Points on a hilly landscape, in no order, each with its height.
A ball rolls from a point to the lowest of its 2 nearest points, and stops where none of them is lower. Distance is the straight distance between rows; heights are no part of it.
gov (h 598): [155 139 105 169 122 149  99 154 106 207  97  92 138 108 133 125 125 119
  84 112  96  72 172  66 158  78 155 132 197  98  45 124 165 166 159  94
 140 145  99 148 158  87 116  92 170  99 149 120  84]
pov (h 396): [157 156 102  88 120 117 149 111 115  89 134 166 149 146 107 158 166 108
 133 124 142 129  89 103 110 122 150 143  77 130 136  96 140 162 140 135
 118 115 111 158 142 130  86 125 141  93 177 121 171]
Vob (h 315): [119 157 146 140 130  86 170  83  97  57  95 153 104 147 152 114 151 106
 148 142 151  90 158 133 144 102 150 108 109 143 193 159 152 154 168 180
 174 184  95 103 115 101 125 161 141 134 135 105 148]
Kezin (h 99): [133 152 169 101 131  69 165  90  97 111 139 147 146  98 153 117 113 117
 106 108 106 105 197 109 108 100 146 114 140 123 126 146 209 131 144 131
 133 189  56 172 188 106  85 112 168 167 175 132 145]
ven (h 189): [103 157 135 164  69 183 120 176 143 102 163 133 119 120  65 156 131 122
 135 180 121 112  78 138 133 114 174 114 176 127  98  95  75 132 117  86
 103  78 160 134  99  97 127 101 168 125 131  69  95]
gata (h 447): [168 207 109  69  97 111 147 156 135  87 145 111 116 120 119 143 162 127
 157 102 139 111  92  77  94 141 159 114 105 107 133 104 147 141 108  99
 167  98 106 149 136 153  88 101 118  90 164 127 135]
Kesan (h 430): [112 124 123 131 189 118 110 119 156 130 140 108 100  77 109 134 122 156
 156  96 157 121  67 151 152 132  85 135 130 158 121 181  45  92 104 156
 123 150 177  75  85 179 162 108 117 148 112 170 145]
zat (h 186): [180 130  75  70 142 156 122  99 116 153 163 172 160 142 144 119 150 138
  95 132  69 100 106  81 118 157 154 187 102 161  70 132 170 169 168 102
  94 141  91 157 148 128 100 112 138 140 210 146 129]
resa (h 147): [ 91 127 117 176  94 111 131 143  87 105 116 131  78  99 118  88 148 145
 162 131 213 141 139 151  84  90 141 107 112 133 142 177 123 122 126 173
 118 171  55 131 149  86 139 116 183 139 153 176 170]
Zadi (h 248): [ 87 142 180 128 102 161 152  67 152  97 141 103  77 102 133 157  78 157
 115 127 130 144 134 152 145 151 112  73 128 132  80 141 158 136 159  78
 178  92 175 100  96 105 138 151  95 106  88 120 107]
mon (h 462): [130 143 169  92 146  87 143  38 105 111 119 154  75  72 106 147 120 100
 146 105 145 113  93 157 160  74 174 140 108 169  96 166 108 112 149 156
 120 194 134  85 133 119 119 111 180 176 174 128 158]
Zis (h 445): [ 95 104 125 158 117 172  94 116 219 166 195 106 156 141  86 151 100 159
 122 141 115 168 145 136 122 149 117 119 168 121 146  86 113 106 101  82
 102  72 164 119  99 117 171 184  99 112  57 115  99]
matim (h 400): [ 84 163 133 122 112 129 143  73 145 114 129 150  94 164 104 184 101 167
 145  93 118 141 160 136 156  98  90  63 114 120 179 101 172 161 165 142
 157  96 174 146  91  99  90 153 122 124  96  99 144]
tilan (h 509): [ 72 117 125 187 137 166 100 178 101 125 141 142 105 166 108 103 173  45
 107 159 159 104 154 138 118 111 126 157 165 116 155 136 124 134 113 105
 105 126  99 124  81  59 138 150 150 124  84 130  88]
Tufut (h 357): [156 100 113 129 166 115 100  98 136 217  83  94 166 124 175 141  85 184
  78  90  60 132 171 116 162 109 122 161 163 147 109 137 127 162 145 152
 133 136 137 150 147 133 102  96 132 151 111 159 105]
lun (h 128): [113 193 153 169  56 152 124 138 149  94 160  85 110 117  76 144  86 146
 138 160 153 126 107 124 125 120 140  69 156 125  85 116 121 139 125 108
 151 102 165 145 116 109 110 111 147 140 136  88 118]
Rovab (h 314): [ 78 169 178 113 167 148 147 130 128 115 158 131  79  92 144 147  92 109
 145 114 145  91 104 136 150 101 137 115 140 158 126 133 111 140  81 114
 101  85 135  73  94 107 138 120 112 162 133 132  87]
mumis (h 551): [114 123 157 135 150 133 137 154  93 115 130 165 162 178 203  85 179 105
 104 173 127  94 155 118 113 142  96 130  92 103 146 166 191 187 152 128
 141 145  78 133 110  89 128 144  97  71 130 113 125]
Panor (h 249): [122 138 156 146  90 164 140 126 168  78 196 134 146 127  85 148 166 120
 149 195 126 123  68 140 123 139 138 121 122 122 115 108  70 102  96 104
 119  95 156  96  81 125 151 122 123 124 132  72 137]
vumit (h 78): [102 179 122 163  95 113 148 138 107  91 110 110  73  83 121 117 125 179
 168 135 202 125 106 137  89 103 140  89 113 141 113 166 122 133 111 159
 148 134 109 115 133 117 122  96 169 121 139 173 155]
milol (h 361): [104 135 123 131 114 128 147  84 129  97 156 124 124  94 117 185  75 215
 182  79 155 182 143 150  98 123  55  42 101 165 100 130 151 100 129 143
 168  69 181 117 103 149 122 109 105 122 116 138 136]
neb (h 302): [184 133  82  88 122 126 149 167 109 128  93 171 128 152 155  83 199 102
 135 146  83  73 138  98 102 129 161 145 174 102  83 132 148 144 141  84
 117 170  88 156 168 120 156 105 163 126 204 101 111]
Valub (h 470): [151 118 136  95 141 156 114  98 116 160 116 154 122  73 125 168  94 107
  99 139 101 161  49 146 142 124 140 167 121 170  47 134 108 130 131 113
 103 134 154  96 143 132 119  91 163 125 148 109 133]
kise (h 434): [178  91 101  91 147 125  90 130 127 163  79 128 104  78  93 135 148 123
 102 120 102 142  67 151 153 129 153 176 132 149  80 148  63  91 143 111
  83 161 142 106 131 164 139  82 170 137 144 116 146]
sar (h 414): [123 111 157  76 170  92 144  75 104 109 145 142  86  98 120 128 129  73
 130 106 146  78 118 123 138 118 178 150 115 177 161 162 134 137 123 134
 117 170 102  90 125 117 125 153 147 176 177 143 144]
zuz (h 473): [145 191 155 108  86 112 151 124 116 127 109 119 157 120 163 151  85 179
 157  67 127 143 124 131 137 105 113  82 129 130 113  88 164  93 131 154
 195  64 182 152 165 159  92  93  97 157 127  93 129]
tinil (h 472): [ 65  92 120 182 132 166  94 165 127 122 167 148 173 154  93 113 142  71
 108 148 160 145 162 122 100  96  88 128 133  86 170 109 147 152 125 112
  82  94  96 164 117  63 128 149 139  77  82 129 109]
Tege (h 306): [123 106 158 154 102 128 131 130 141 117 138  69 122  94  81 111 127 121
  99 142 117 119 142 138 120 178 149 107 180 106 107 120 131 104 100  75
 138 143 116 106 142 153 160 127 133 133  91 107 115]
non (h 398): [119  99 140 137 110 176 145 167 144 129 135 125 121  97 165 135 162 111
  99 185 115 104  82 127 111 201 146 182 158 128  94 124  94  75 101  57
 111  92 110  79  97 121 167 101 120 109 114 126  74]
nupot (h 394): [139  95 155  86 140 120 146  76 148  86 137 124 101 120 136 116 143  94
 120 133 133 148 119 147 153 195 113 143  88 138 157 156 118 125 130 131
 163 170 133  79  96 147 169 174  97 112 119 138 155]
tal (h 317): [151 136 158 119 107 124 167 127 133  65 140 143 122 133 119 108 159 117
 172 158 128 114 104 147 134 155 134  96 113 124 167 111  99 118 113 142
 125 128 146 108 141 141 143 135 119 136 144  59 137]
bila (h 441): [ 94  82 128 162 116 154 134 185 134 126 125 125 111 128 163  95 143 100
 132 202 120 126 120 173 131 191  95 186 170 118 154 140  55  61  88 112
 116 134 117  79  87 132 178 137 120 136  97 114  96]
Rog (h 220): [ 62  86 106 178 179 101 102 141 100 164 129 131 126 147 100 102  81 124
 168  89 162 162 184 154 123  77 113 104 141 137 179 140 114 123 110 162
  88 140  97 136 157 101 153 141 165 179  99 144 135]
savu (h 742): [162  86 139 112 106 137 120 113 136 152 119 151 165 168 132 134 133 107
  97 171  52 104 114 162 194 175 154 144 134 131 133 104 105 124 134 131
 117 147 162 128 125 140 132 143 112 145 130  30 132]
vaki (h 618): [183 106  99 153  87 149 123 139 107 158  78 144 171 191 167 103 163 131
 112 160 107 173 112 138 139 114 117 142 102 125 117 121 115 142 182 164
 132 163 151 157 133 103 111 131 136  94 137  98 169]
mib (h 476): [101  86  99 171 134 163 104 182 135 150 111 127 134 127 126 102  98 126
 138 155 123 162 118 166 131 130  95 157 164 148 133 138  43  71  94 146
  89 134 134 101 113 144 173 133 137 161  91 143 122]
nel (h 179): [119  96  60 134 159 140  77 151 134 131 151 117 144 145  65 142 196  89
 110 107 136 109 139  84  75 144 152 174 147  98 122  98 153 134 100  67
 101 115 100 174 105 107 107 127 143 103 116 193  87]
giko (h 451): [124 180 134 114 142 118 129  75 155  99 129 143 100 163 115 157 132 145
 159 111 128 110 132 121 187 124 124  93 112 136 202 127 119 156 150 173
 148 104 183 115  81 123 111 167  87 127 121  88 149]
fav (h 435): [147 172 129 121  67 118 158 159 126 124 118 117 181 158 144 131 110 141
 160 124 106 151 112 112 134 139 127  79 127 117 125  78 149 106 124 149
 143  72 173 163 165 169 101 102  73 130 127  67 133]
gego (h 316): [137 186 174 136 137 105 148 117 160  89 158  99 120 108 127 142 125 198
 193 124 133 123  92 125 160 156 101  72 124 152 106 150  87  79 130 144
 177 104 202  77  93 192 156 113  67 139 111  81 121]
pok (h 353): [ 99 153 145 114 130 103 139  81 141 136 140 154 112 150 118 163  85 166
 133  69 110 140 209 112 123 102  91  55 126 105 174  98 221 143 134 129
 144  77 152 157 141 107 113 146 108 124  92 115 141]
loni (h 415): [119 104  54 151 127 161 112 208 122 105 118 131 159 150 120 108 214 135
 162 138 177 173 119 125  63 144  94 185 102  96 188 106  91 104 101 145
 102 136 109 162 109 138 122 132 145  98 114 180 144]
vufe (h 153): [ 92 103 100 221 121 125 108 146 114 152  90 105 139 140 101  98  96 159
 158 100 166 147 185 137  97  88 117  70 155 118 159 131 147 141 114 165
 118 118 117 155 171 105 129 120 165 137  93 136 133]
gipat (h 304): [171 117 130 134 139  73 117 107 124 202  81  73 167 104 146 116 103 168
 123  83  84 122 189  98 147  99 132 126 165 106 103 117 150 118 138 159
 144 142 117 164 190 144 118  89 143 151 130 151 131]
Lufi (h 511): [100 121  92 168 169 167 102 186 144 135 122 149 136 135 131 126 147 120
 161 144 151 159  81 165 133 114  57 177 123 139 166 122  12  55 123 178
  94 136 168 112  79 171 159 140 113 154 114 161 128]
guvel (h 480): [156  78 143 102 134 127 165  96 123 135 120 113 143 125 169 115  86 170
 110 120 106 165 161 151 127 191  89  95 106 127 102 130 158 125 115 127
 158 105 139 119 174 157 149 151  88 127 109 130 138]
Tunir (h 471): [128 109 133 154 133 193 142 166 110 104 129 161 120 152 184 118 121  85
 125 178 151 160  97 156 139 131  69 161  81 105 161 137  84 129 125 155
 125 122 135  93  80 107 146 143 118 120 119 158 140]
gora (h 497): [170 176 135  60 116  78 151 135 125 136 102  90 114 123 165 124 115 144
 132  99 108  97 134  90 122 153 131 124 118 118  88 111 172 137 108 120
 166 129 102 163 169 174  96 105 100 118 165 154 125]
nad (h 452): [147 140 118 102 162 107 120 108 103 147  89 140 117 152 180 123 134 125
 130 100 142 111 119 131 169  90 129 179 106 163 184 162 103 176 166 193
 130 164 132 132  92 103 120 135 131 157 150 169 143]
golar (h 655): [166 143  90 153  91 117 116 148 107 140  46 124 139 148 130 106 142 176
 162 103 130 155 108 146 135  71 141 126 111 136 147 131  98 124 165 181
 129 129 163 145 129 139  95 102 132 124 123 120 152]
tuset (h 242): [138 124 121 173  81 126 128 133 111 165  68  74 129 141 148 117 122 164
  98 130 131 125 172 118 115 130 133 114 143  94  76 136 183 166 155 114
 196 134 124 167 162 123 105 108 126  92  86 129 123]
Tidiv (h 616): [140 229 148 134 108  81 148 132  95  95  86 128  93 135 121 116 135 118
 177 133 113  77 145 133 143  66 181  81 154 119 157 126 147 137 126 140
 134 164  96 140 164 118 105 107 163 164 169  80 119]
mefep (h 631): [166 172 105 110  89 122 115 151 110 182 151  95 157 112 144 132 107 119
  83  87 101 103 184  48 136 114 124 130 192  86  44 106 204 141 145  94
 175 128  84 182 211 128 109  97 145  91 157 124 113]
vus (h 590): [139  99 116 151 103 153 110 153 140 215 105 113 184 131 117 152  75 127
  98 148  52 144 122 111 180 111 170 141 181 123  70  75 103 129 138 121
 116  88 160 131 180 157 112 112 130 137 128  68 120]
gat (h 589): [171 118 118 133 122 140 135 137  97 159  79 155 168 183 224  91 175 138
 102 165  89 135 151 131 121 122 121 158 109 118 124 153 153 176 189 152
 139 177 103 155 125  95 104 138 110  88 148 120 147]
rem (h 28): [137 105  97  73 190 105  99 136 155 159 155 148 166 148  99 137 144 116
 123 106  94 117 149 104 119 130 143 160 108 134 158  80 150 159  92 130
  61 107 101 184 146 136 103 141 131 162 156 132 128]
Mataz (h 252): [105 193 179  98 155 114 144 122 113 131 144 119  90 123 163 140  94 120
 123  99 117  66 148 112 130 116 150 106 136 149 142 139 176 174 108 116
 116  99 103 135 133 107 111 119 126 166 137 143  93]
gupip (h 303): [134 123 108 153 133 118 130 165  89 153  76  96 110 132 170  72 184 147
 109 126 166 113 163 111  81 143 121 132 114 100  99 144 190 162 137 106
 166 143  62 139 160 109 119 118 125  74 121 168 117]
kade (h 519): [101  99 120 115 122 134 163 177 157  88 175 173 152 158 145 110 187 104
 150 163 132 149 134 109  89 162  92 141  83  81 203  96 138 125  96 132
  87  76 110 125 107 107 151 160  87 103 126 123 133]
komur (h 404): [118  83 132 161 111 141 102 135 223 126 185  81 180 120  69 125 127 187
 136 149 120 181 147 136  97 161 112 111 167 119 134  94  89  64  91  89
 123  87 148 117 118 174 182 149 108 122  83 144 119]
Mizim (h 376): [108 102 154 117 148 117 193 164 107  90 141 150 133 115 153  78 151 104
 179 149 129 147 132 174 125 150 119 125 113 132 178 142  94  96  93 163
 109 121 105  94 147 133 171 142 111 163 148 107 140]
tabom (h 106): [163 132  84  79 160 103 114 121 139 175 156 131 202 152 130 137 119 135
 109 122  63 102 137  61 124 137 133 151 119 139 102  87 179 148 113 111
  84 125 100 193 174 148  93 116 126 147 186 134 122]
menud (h 388): [ 87 100 134 123 152 125 104  78 133 109 157 143  91 125 118 145  89  98
  93  99 186 160 159 136 118 137 112 136  89 149 161 171 159 152 147 125
 149 160 104 119  83  88 144 178 129 115 108 215 139]
Mifi (h 225): [ 94 119 164 130 140 150 125 155 133 148 164 142 157 163 167 117  91 116
  90 149  70 106 165 100 132 141 112 129 136 115 110 105 191 171 120 107
  74  78 102 138 140  92 121 134  97 118 124  95  87]
vav (h 341): [105  97 159  97 140 151 122  74 147 101 203 133  99  94  96 150 129  83
  96 138 152 141 121 137 117 164 132 147 123 155 142 154 139 127 117  81
 130 149 113  79  63  96 168 171 119 114  94 175 123]
las (h 187): [112 166 139 171  49 156 124 131 103 112 109  87 100 119 105 131  94 154
 110 146 170 150 125 121 116 111 153 103 145 114  77 129 154 159 165 103
 201 115 149 154 126 114  95 112 140 102  90 137 130]
Tabel (h 565): [114 114 128 169 140 138  91 121  99 168  97 117 128 146 120 117 175  81
  58 121 122  52 169 114 137 105 165 149 173 119 111 138 174 171 154  92
 130 176  91 149 119  87 124 119 149 116 125 113  96]
levip (h 536): [132 111 145 139  86 140 113 130 164 157 148 101 166 103 109 165  48 157
 111 104 112 192  91 113 124 160 138 128 138 114  57  74 132 105 130 108
 170  67 199 137 148 170 122 119  83 113  99 117 130]
rufa (h 245): [198 144  86  73 138 136 153 125 103 131 131 176 141 143 161 112 189 124
 118 151  75  62 128  95 123 128 175 157 128 163  98 140 156 167 162 118
 107 177  89 150 134 106 116 113 152 153 218 128 124]
lado (h 422): [134 148 162  95 141  98 156  93 110 110 112 139 131  91 158 156 100 169
 175  85 140 160 103 144 135 118  98  90  93 150  76 126 143 113 117 165
 169  93 186 109 143 170 109  95 121 136 137 124 150]
bag (h 560): [114 117 104 169  77 143 120 155 179 164 130  71 170 119  84 157  78 155
 128 135 117 161  95 100 148 141 151 130 175 109  77  75  98 111 134 105
 150  63 184 140 147 187 119 112  81 138 108  94 112]
vibal (h 512): [111 134 128 167 123 152 144 167 105  89 107 151 119 185 174  91 189  88
 126 171 159 114 144 130 128 140  97 145 102 103 199 156 113 151 152 154
 171 143  90 104  81  96 134 166 108  85 109 135 141]
Kenok (h 392): [ 90  84 180  97 170 166 118 102 116 152 168 164 125  98 159 156  47  90
  66 134 111 160 135 154 161 153 105 146 112 160 108 153 139 127 110 116
  88 101 120  85 128 100 151 138 130 160 128 151 112]
nub (h 152): [107 117 108 142 147 141 124 173 107 167 101 119 143 166 167 106 134 122
 107 137 101 115 154 122 123  98 132 142 174 117 127  99 119 152  96 109
  90  90 105 142 152 112 122 102 130 130 127 110  88]
Lisuf (h 150): [129 171 126 178 113  94 152 135 134  84 106  91  73  72 133 116 139 201
 173 126 205 108  91 145 117 107 106  67 118 159  88 196  93  96 131 166
 165 157 142  85 109 151 145 103 132 125 132 175 153]
fadi (h 350): [183 121  66  91 110 118 122 172 115 141  64 132 105 121  99  87 200 124
 132 127 108  90 123 107  99 143 164 158 170 105  81 146  98 106 128  84
 115 156 108 147 168 147 158  82 162 125 165 118 109]
Vomo (h 526): [157  81 147  67 164 119 150 115 128 133 128 145 171 114 177 107 120 125
 108 126  93 155 123 124 111 190 104 154  82 149 123 125 146 128 110 142
  99 136 101 119 179 146 130 138  96 151 169 132 148]
Natov (h 506): [134 100 148 101 123 159 122 104 139 158 148 132 154  91 143 165  67 133
  96 136  99 189  73 122 140 164 145 146  91 125  52 104 140 134 123 120
 137  84 187 113 140 157 114 120 114 106 122 114 122]
Ruva (h 543): [114 122  88 162 158 165  71 152 168 147 161 146 126 151  93 170 143  96
 142 139 163 148  79 145 135 111  93 190 114 128 185  97  34  95 132 165
  96 136 170 138  51 138 131 154 150 137 107 156 126]
beli (h 537): [173 177 122  90 107  70 135 163 108 137  91  95 130 132 181  83 163 132
 151 101 107  78 162 100 105 155 138  99 146 100 113 119 173 108  95 112
 163 162  73 166 184 162 120  98 108 121 175  88 120]
lus (h 433): [ 87 110 143 132 144 146  99 139 132 106 166 161 136 154 124 124 115  96
 102 125 174 162 160 135 104 123  92 127 100 109 169 135 168 180 138 121
  91 102  85 134 110  73 136 180 129  93 100 160 138]
tos (h 399): [196  79  83  96 128 127  93 126 127 144  87 162 108 128  73 131 191  97
 108 120  93 105  97 141 154 151 174 183 145 136 114 139  97 114 149  95
  86 192 127 139 135 161 143 118 174 137 166 107 131]
muzot (h 539): [ 86 117 163 163 148 158 120 151  97 125 127 137 113 133 131 111 180  56
  79 165 122  50 153 133 122 121 158 123 172 124 122 131 165 144 137  83
 123 146  92 121 105  79 140 141 132 117 104  82  83]
vifet (h 717): [157  93 116 152 108 129 110 122 151 153  89 129 153 181 118 143 112 158
 136 135  88 146  98 156 181 143 125 144 135 135 150 108  76 102 136 147
 132 112 194 123 112 173 137 147  88 132  87  81 124]
fon (h 305): [ 89 143 143 133 129 157 131  68 161 106 176 121  92 100  98 157  88 173
 156 112 160 182 126 137 108 133  95  83 111 145 124 141 127 128 110 108
 147  83 166  96  80 111 140 142  98 108 106 162 118]
ridok (h 221): [ 96  78 121 151 146  92 105 116  89 148 121 141 120 122 104  80 124 106
 142 101 188 156 171 146 114  84 153 139 128 125 175 160 129 128 144 162
  95 193  75 144 170  97 154 144 174 179 144 157 171]
Tet (h 358): [144  91 136 103  98 137 150 146 161 122 147  90 145 127 132 136 135 121
 110 171  86 111  98 118 110 211 142 141 152 105  93 107 128 103  84  55
 135 100 139 108 121 148 160 122  90 103 115 100  92]
kefil (h 297): [124 125 135  98 137 163 117  98 130 116 186 123  93 110  91 160 134  91
  98 139 176 135  76 113  95 132 159 153 111 143 117 121 116 147 118  94
 110 134 121 103  73 103 119 135 137  84 129 173 130]
rar (h 385): [157 129 133 119 101  90 161 153 131  96 128 145 171 157 108 123 134 147
 182 109 125 164 105 128  96 143 119  78 107 119 163  83 144  94 111 162
 112  82 151 132 166 183 118 121 101 148 142  64 162]
Fosa (h 107): [107  62  86  97 200 131  82 145 132 159 174 147 168 138  93 113 167  64
  93 115 145 121 165 115  92 139 129 175 123 119 160 102 150 132  90 114
  71 132  87 162 139 116 134 163 148 139 125 165 113]
magem (h 360): [143 108  75 137 139 130 124 189  97 136  72 121 114 139 162  85 183 154
 156 114 171 144 135 127  82 132 121 163 104 114 143 145 130 140 100 140
 126 129  86 152 148 127 135 113 121 101 131 188 144]
Pim (h 504): [ 89 133 122 136 150 131 139 149 132 103 149 131  70  97 128 103 147  87
 158 141 216  92 119 125 125 114 130 155 129 156 171 190  71 116 112 155
 157 171 106  80  80  92 174 129 141 157 130 196 131]
tavo (h 581): [151 222 158 135  73  69 129 123 101 101  87 119  80 106 136 133 105 155
 161  97 118  99 136 137 153  64 180  87 160 112 110 123 138 103 154 139
 169 168 137 158 178 144  76  83 160 156 143  97 139]
Rav (h 354): [ 59 125 179 116 167 169 136 133 113 150 175 154  89  87 144 149  58  91
  99 140 136 134  92 151 153 128 126 137 148 181 128 148 114 124  94 109
  82  83 126  55  84 105 153 134 134 152 115 130  90]
pinur (h 363): [114 158 146 101 147  71 161  90 116  77 118 134 101 133 150 124 177  82
 140 127 147  51 164 104 140 107 184 149 106 147 175 154 163 161 155 154
 158 177  67 111 125 102 121 168 139 135 180 135 140]
Nogu (h 496): [139 158 118 106 160 116 102  73 144 141  96 136 125 172 125 160 131 132
 153  84 115 103 118 123 185  97 129 149 100 150 193 139  74 165 150 196
 122 134 166 134  96 137  89 149 120 152 116 133 146]
kime (h 190): [118 157 191 115  84 146 162  86 133  62 149 146  93 132 167 143  96 125
 120 169 103 125 140 140 164 148 125  79  99 118 122 117 179 159 165 115
 193 101 174 106 107 100 129 164  94  97 108  94 118]
nimor (h 431): [112 130 115  95 162 117 122  97  95 147 118 144 105 125 154 142 103 113
 113 102 189 127 122 116 129  91 131 167  72 146 151 174 120 159 161 173
 144 164 111 131 105 102 109 154 154 118 143 219 152]
Nos (h 648): [115 187 138 136 138  95 136 161  97 115 114 144 123 165 113 124 180  90
 164 135 115  74 131 118 121  61 169 101 147 104 186  99 136 152 121 128
  87 133  75 164 150 103 100 120 163 162 155  63 123]
dek (h 440): [140  78 127 105 142 113 139  70 126 108 120 120 122 135 149 132 113 153
 123 101 135 163 156 162 127 190  76 119  91 135 140 154 139 114 140 140
 178 147 142 119 129 159 146 168  79 115  87 155 148]
Kun (h 468): [105 128  93 143 125 176 145 177 145  67 183 167 168 149 126 141 203 112
 160 173 159 168  97 129  89 131  92 161  93  99 182  89  67  69 102 149
  92  83 143 122  89 116 134 135 146 109 123 153 133]
Lukam (h 238): [146 170 127 168 104  98 163 137 123  74  98  86  91 120 133 117 109 205
 198 114 154 104 121 151 135 145  85  37 133 161 129 165 117  83 134 164
 179 116 170  92 126 174 142 120  90 145 135 106 131]
Rosav (h 507): [137 146 154 140 123  98 119  88 103 122  91 121  80  67 101 116  94 153
 143 116 127 120 101 170 170  68 162 108 132 145  83 169  75 112 157 163
 106 178 163 101 155 146 122  81 178 162 145 112 153]
Nime (h 170): [141 188 190  87 127  85 170  97  91  91 172 155 125 110 163 139 100 104
 108 128  86  81 173 118 125 110 147 115 119 139 109 120 231 151 132 120
 122 153  81 141 162 122 103 124 147 163 184 106 118]
Vefe (h 86): [ 97 116 112 205 116 156 128 179 106 158 102 118 146 151 134 107  89 157
 139 137 135 161 155 125 109  77 126  94 166 109 124 107 129 142  99 126
 100  76 120 142 156 115 124 113 139 119 105 125 113]
mif (h 251): [130 159 177 122  98 112 186  76 100  69 107 150 110 134 175 125 127 131
 141 169 106 110 147 151 159 111 134  75  92 127 137 131 187 140 174 137
 194 144 145 117 130 119 112 158 140 133 142  97 140]
Ravor (h 522): [119 103  89 136 153 160  74 149 170 165 145 157 153 187 108 161 123 101
 117 141 124 154 114 141 140 114 124 180 118 122 175  82  68 111 101 142
  70 115 152 160  87 139 117 167 134 122  82 131 104]
Kozif (h 347): [152 141  90 106 123 152 126  95 141  69 146 155 132 130  87 169 179 105
 122 136 189 143  89  99  99 140 134 175  68 127 152 122 110 156 148 125
 149 138 123 135  89 120  91 148 134  64 144 173 154]
goli (h 378): [106 162 149 144 173 115 121 126 173 130 151  98 124 109 106 157 142 194
 169 106 116 110  70 118 165 124  96 106 150 159 126 168  34  95 115 133
 125 104 207  82  68 190 147 117  90 132  98 114 111]
Mezi (h 690): [171 121 112 140 131 114 122 140 138 131  88 105 149 164 127 112 135 177
 160 107 121 150  78 152 148 150  97 128 104 154 146 143  80  98 159 169
 138 127 195 119 122 197 112 126  87 117 102 116 154]
ser (h 432): [126  71 124 112 167 181 106 144 121 151 151 163 135 117 161 123  78  67
  77 150 145 180 106 153 123 173  81 182  92 138 139 145 100 106 121 131
 106 149 111 102  95 124 164 148 130 131 112 185 129]
Vuso (h 467): [ 95 116 119 135 170 107 132 142 135 124 129 118  93  83 106 103 112 128
 158 121 186 132  92 165 147 119  86 128 134 165 152 207  52  88 108 153
 120 190 128  74 102 145 174 123 146 159 129 191 153]
dop (h 233): [178 114 105 113 109  80 125  92 116 147  86 116 146 118  89 129 136 145
 121 101 110 152 159 116 122 116 154 134 121  99 110 119 160 119 160 137
 152 171 116 167 202 154  87 106 161 132 149 128 161]
pud (h 241): [134  90 117 126 122 157  75 112 150 143 166  91 133 113  71 155 131 121
  79 129 141 135 136 109 105 151 149 157 137 106 105 107 137 157 124  70
 132 133 129 155 104 113 112 150 128  87  74 175  92]
nonu (h 172): [170 118 149 102 116  73 160  86 110 108 119 120 148  89  83 128 126 104
 108 116 121 133 164 126 114 117 159 117 124 112 100 130 185 108 140 110
 142 190  76 150 210 132 107 117 181 129 174 127 159]
rizip (h 296): [101 124 141 117 146 124 121 108 178 161 164 131 145 155 140 139  79 142
  99  97  86 145 190 102 109 134  77  80 134 106 146  94 220 160 122 104
 105  70 137 154 163 117 123 161  76 114 104 124 130]
pef (h 548): [159 191 132 128  68  93 121 121 123 121  93  95  80  76  79 129 104 151
 143 109 129 120 119 137 149  68 180 104 142 108  62 133 114  90 155 126
 154 158 154 137 152 155 108  63 168 139 163 113 149]
zes (h 405): [149 132 132 120 160 120 124 118 122 205  65 125 130 128 192 124  93 153
  97 110  86 118 112 154 179  94 128 146 152 173 127 169  90 146 145 180
  98 163 145 114 106 115 136 114 132 175 126 142 126]
Guke (h 351): [143  95 137 169 139 109 117 136 166 114 162  75 143  96  40 120 123 145
 135 137 115 130 136 149 108 169 141 115 179 111 130 130  83  75  88 100
 103 135 123 115 156 184 161 130 133 157 108 106 132]
zivod (h 488): [114  83 100 130 169 144  88 126 202 171 163 151 164 178 109 139 117 113
 105 110 119 160 162 126 123 143 102 148 127 107 176  77 132 122 105 126
  82  97 141 155  94 122 145 184  82 109  62 136 103]
busad (h 401): [154  85 111 109  98 147 134 161 133 154 138 113 171 140 140 131 138 129
  85 158 102 133 118  87 108 201 130 130 130  86  67 102 171 146 123  55
 141 106 113 142 166 145 139 105  89  73 129 133 111]

Where does a ball stop that starts at each point below?
Ravor | Tege
Ruva | Tet
Tunir | Kezin
Vuso | vumit
tos | rem
vifet | Kezin
loni | lun
beli | rem
pef | kime
zes | Kezin
zuz | kime
Nogu | Vefe

For each start below, name every point that the ball comes to, in order.
Kun | loni > magem > gupip > tuset > las > lun
tavo | pef > Rosav > mon > sar > pinur > Vob > mif > kime
levip | Natov > Valub > kise > tos > fadi > neb > rufa > zat > tabom > rem
